Points, in no order, along strands that fork, close into loops and pass close to each other.
Two points are linked if the straight distance between their rows is under 33.4.
z550: [ 17  12 -32  -7 -17  12  12 -21   1  19]
z616: [ 25  14  -4   6  12  -7 -36 -16   3 -25]
z340: [-26  13  43 -15  14 -27 -46 -11  11 -30]
z324: [-13  13  39  -8  12 -22 -45 -11   7 -40]
z803: [  7  12 -38 -19 -21  20  20 -22  -5  21]
z398: [  8 -15 -11  15  24 -22 -23  -4 -15  -5]
z832: [-23  -2  32  24   7  -6  12  44   7  -5]
z872: [ -5 -29 -14 -21 -15  12  37 -38 -18  29]
z938: [-18  -7 -27 -40 -19  31  31  -4 -15  27]
z946: [ 33  13  -6  12 -15   3  -5 -17   7   6]
z626: [ 25  16 -31  -4  10   9 -15  -8   5  -9]
z437: [ 20 -17   9  -2 -40  -2  36 -18 -15   7]
z29: [ 15  13  10   3  14 -14 -42 -16   1 -32]
z314: [-14  -5 -39 -23  12  23   1  24  -8  23]
z81: [ 28   9 -24   0 -15   4   4 -20   0  15]
z697: [ 15  13 -41 -12   8  15  -3   1  -1  -6]
z180: [ 21 -23 -11   1 -16   1  22 -18  -8  23]
z331: [ -1 -17 -40  -9  13  12   9  -1  -7  31]
z351: [-17  23  29  15   4   8   7  34  28 -14]
z731: [-11 -28 -18 -30  -9  19  45 -31 -20  28]
z797: [-50  23  24 -11  36  -8   4   8  30 -44]
z363: [  2 -18  10  23  16 -28 -28   5 -13  -6]
z361: [-52  20  29 -18  29 -11  -9   4  29 -42]
z794: [ 24 -17  -9   8 -17  -4  17  -4 -11   8]
z193: [ 11 -27 -18  14   7  -5  -3 -14  -5  37]
z37: [  8 -13 -20 -23 -33  10  44 -28 -20   5]
z95: [-41  25  40 -14  19 -11 -25   5  26 -39]
z394: [-17  18  39   8  11 -10 -23  17  14 -33]
z937: [  2   4  29  22   6 -15 -22  14   0 -12]
z916: [ -6   7  34  17  11 -19 -30  10   1 -24]
z573: [-29 -18 -17 -46 -11  32  35  -9 -16  31]
z765: [ 17  -8  21   7 -47  -2  30 -10 -11   8]
z419: [  2  12  23  -3  15 -24 -49 -17   1 -34]
z49: [-27  24  23  15  17   6  15  31  29 -24]
z46: [ -2   2 -36 -28 -13  26  25  -8  -8  24]
z671: [  5  14  35  22 -18   3  11  28  16  -4]
z439: [ 17   6  25  11 -43   0  20  -6   0  14]
z58: [-17 -12 -34 -28   4  26   9  19  -9  30]
z125: [ 33  17   7  16 -16   2 -14  -9  12  -3]
z987: [ 22  -9  12  21  -7 -11  -3  10  -5  -7]
z921: [  7  15 -40 -20  -2  24   5   9  -3   7]
z500: [-22  25  43  -4   9  -4 -30  11  21 -43]
z482: [ -3  13 -41 -29 -13  31  14   9  -4  17]
z897: [ 13 -18 -11  21  11 -10 -12  -9  -5  25]
z86: [-7 18 34 19 -2  2 -1 27 21 -9]
z658: [ 10 -26 -18 -10 -15   3  32 -20 -12  27]
z178: [ -5  -7 -44 -11  23  11  -5   7  -7  17]
z754: [-15 -18  28  27  12 -23  -8  29  -8   1]
z341: [ 12 -26  -1  -9 -36   3  45 -31 -21   7]
z181: [ -2  -8 -42  -2  32  -1 -17   1 -11  11]
z537: [-37  23  25   6  26   0   4  22  28 -36]
z569: [  0 -21  19  25  15 -29 -17  15 -16  -2]
z484: [ 27  15 -17   4  10   1 -28 -16   5 -15]
z61: [ 11  -4  23  24  -7 -10  -7  15   1  -1]
z555: [  3 -13 -33   7  28  -9 -17  -2 -12   5]
z184: [ 10  15  32  16 -32   2  11  11  11   5]
z103: [  4 -24 -33   1  16   2   2 -11  -6  40]
z155: [-22  -7  33  24  11 -13  -3  34   4  -2]
z827: [ 28 -11   0  13 -15  -7   5   3  -6  -3]

A tip is a point with one link. Name the tips that can be reached along the links from each point below, in the order of the rows.
z181: z832, z58, z897
z658: z731, z37
z324: z340, z573, z125

A fork is a point with three links, a tip a point with one. Leave the first point through the second and follow the links. Name the first fork or tip that comes.
z754; z569: z178
z178; z331: z897
z616; z484: z46
z555; z398: z832
z86; z671: z37
z61; z987: z731
z626; z484: z340
z550; z81: z125

Name the points in between on the shortest way along the links from the first point to the second, in order.
z872; z827: z658, z180, z794
z827; z95: z987, z61, z937, z916, z394, z500
z314; z193: z178, z331, z103
z832; z181: z155, z754, z569, z363, z398, z555
